A landscape with many peaks, sampled at points; each row gives a point and its height.
From any point a climber steps to the highest of the 6 points nearest to it. It stops when none of these is higher. Distance is the straight distance between rows; heights are no part of it.
<410>: [ 26  48  15  10  42 -12   7 -60]  height 2.09
<208>: [-11 -24 -28 -21  -9  14  24  27]  height 3.01
<68>: [-22 -37  22  31 -17 -14   6  21]  height 3.67
<350>: [ 21  20  -8 -31  -4  19  13 -16]  height 3.17
<329>: [ 39  52  10   7  14  -3  10 -43]  height 2.18
<330>: [-29 -28 -33 -19 -16  13 -20  44]  height 4.00
<507>: [ -8  -2   8  17 -38  20 -16  16]  height 5.03
<508>: [ 15  28  10 -28  48 -11   6 -63]  height 1.71
<770>: [ 36  35  22  47   9   6  29 -19]  height 0.04
<274>: [-44 -39  11  12   1 -30 -40  27]  height 4.25
<92>: [ 14   4  14  18 -26  11   3  -1]  height 5.63
<241>: [-19 -13  22  38 -26   1 -10  16]  height 4.29
<419>: [-28 -44  -8  -7  -9  -7   5  27]  height 2.67
<444>: [-46 -50 -25  -5  17 -22 -35  36]  height 3.18
<614>: [ 26  27   0 -44  18  13   3 -45]  height 1.37
<748>: [ 14   2   8 -10  -1  12  41 -13]  height 3.65
<183>: [ 21  22   7 -17  -9  19  19 -19]  height 4.05
<93>: [ 24  26  13 -13 -22  17   3 -13]  height 2.74
<196>: [ 16   8   4   3 -22  19  12  -6]  height 4.59
<169>: [  3 -28  10   9 -13   7  33  12]  height 7.43
<714>: [-16  -8  16  42 -23  -8 -24  21]  height 3.90
<753>: [ 30  70   8  38  46 -14  -4 -50]  height 1.63
<212>: [ -2 -17 -11 -11 -12  16  27  13]  height 2.41
<511>: [-14 -21   5   9 -25   2  -5  26]  height 5.84
<590>: [-38 -49 -36 -10   6 -14  -8  50]  height 2.13
<156>: [-30 -43 -27 -15  -8   3  -2  38]  height 2.36
<357>: [-20 -17  -4  -2 -25   9   2  34]  height 4.39
<483>: [ 22  19   3 -25  21   7  31 -43]  height 1.81
<461>: [-15 -10  14  36 -21 -10   3  19]  height 3.99
<145>: [-38 -30   9   8  -5 -27 -53  20]  height 5.12
<602>: [ 20  15  17  21 -10   8  25  -9]  height 3.55
<448>: [ 34  41  15   4 -13   8  14 -23]  height 3.24
<721>: [-44 -50 -58  -9  38 -27 -54  44]  height 2.42
<45>: [ 22  15  14   1  -3   7  26 -19]  height 6.93
<565>: [-36 -35 -16 -17  31 -59 -57  18]  height 5.11
<771>: [ 49  62  10  39  25   2  15 -39]  height 2.10
<752>: [ -2  28  15 -13  52 -20 -29 -69]  height 1.47
<316>: [-39 -46 -32 -16   5 -18 -37  40]  height 3.29
<263>: [ 19  13  12  34 -19   9  16  -5]  height 6.55
<259>: [-37 -48   0  -4 -12 -24 -27  29]  height 4.45
<462>: [ -5 -17 -22 -20 -19  22   9  23]  height 5.04
<56>: [-21 -16   4   9 -33  -2  -9  23]  height 6.66
<767>: [  6  41  22   5  53 -24 -21 -69]  height 1.70
<175>: [-25 -17  16  27 -17 -26 -38  28]  height 4.21
<705>: [-35 -32  13   5  16 -56 -46  15]  height 4.74
<376>: [  2   1  15  33 -18   8   4  18]  height 5.36
<333>: [-39 -32   0 -11   5 -39 -57  26]  height 6.06
<415>: [-10 -17  -8 -12 -27  17  -4  23]  height 5.34
<816>: [-36 -44 -46 -13   5  -4 -42  51]  height 2.73
<260>: [-22 -13  21  27 -17 -10  -2  20]  height 4.63
<491>: [ 26  25  17   2  20  -3  17 -41]  height 3.02
<414>: [ 17  71   1  49  79 -29 -15 -49]  height 0.77
<572>: [ 22  12  -6 -38  -9  25   5 -13]  height 3.13
<779>: [ 31  46  16 -11   8   6  14 -33]  height 2.50
<647>: [  6  -5  16  17 -18   3  22  11]  height 2.86
<139>: [  1  -2  21  30 -15   3  32   6]  height 4.51
<433>: [ 23  27  10 -14  30  -2  23 -44]  height 2.32
<150>: [-13 -24 -15 -14 -22  16  -2  31]  height 6.24
<31>: [ 25  36   7 -28  27   1  -1 -54]  height 1.82
<624>: [-42 -51 -53  -8  15  -9 -24  51]  height 2.01
<363>: [-10 -27 -18 -15  -9  14  21  25]  height 3.12
<397>: [ 36  50  18  28  -1  10   7 -30]  height 2.11
<345>: [  6 -12 -12 -27  -5  17  26  15]  height 1.49
<657>: [ 23  25  11  15 -24  19   3  -7]  height 2.97
<4>: [ 22  13   0 -28  13   9  24 -35]  height 1.84
<325>: [ 12   7  -2 -18 -13  17  19   7]  height 2.93
<458>: [ -6   0 -26 -22 -22  28  -2  21]  height 4.75
<95>: [ 35  50  17  15  30  -6  19 -43]  height 2.28
<805>: [ -5 -32 -30 -27   8  21  32  25]  height 7.84
<210>: [ 14  10 -13 -34   5  13  30 -16]  height 1.60
<699>: [ 36  34   0 -19  -2  19   6 -22]  height 2.64
<595>: [ 10  -1  -3  -7 -33  24  -6  15]  height 4.47

For each start below, name the point where the climber stops.
<699> => <45>
<624> => <333>
<329> => <45>
<444> => <333>
<752> => <45>
<721> => <333>
<433> => <45>
<816> => <150>
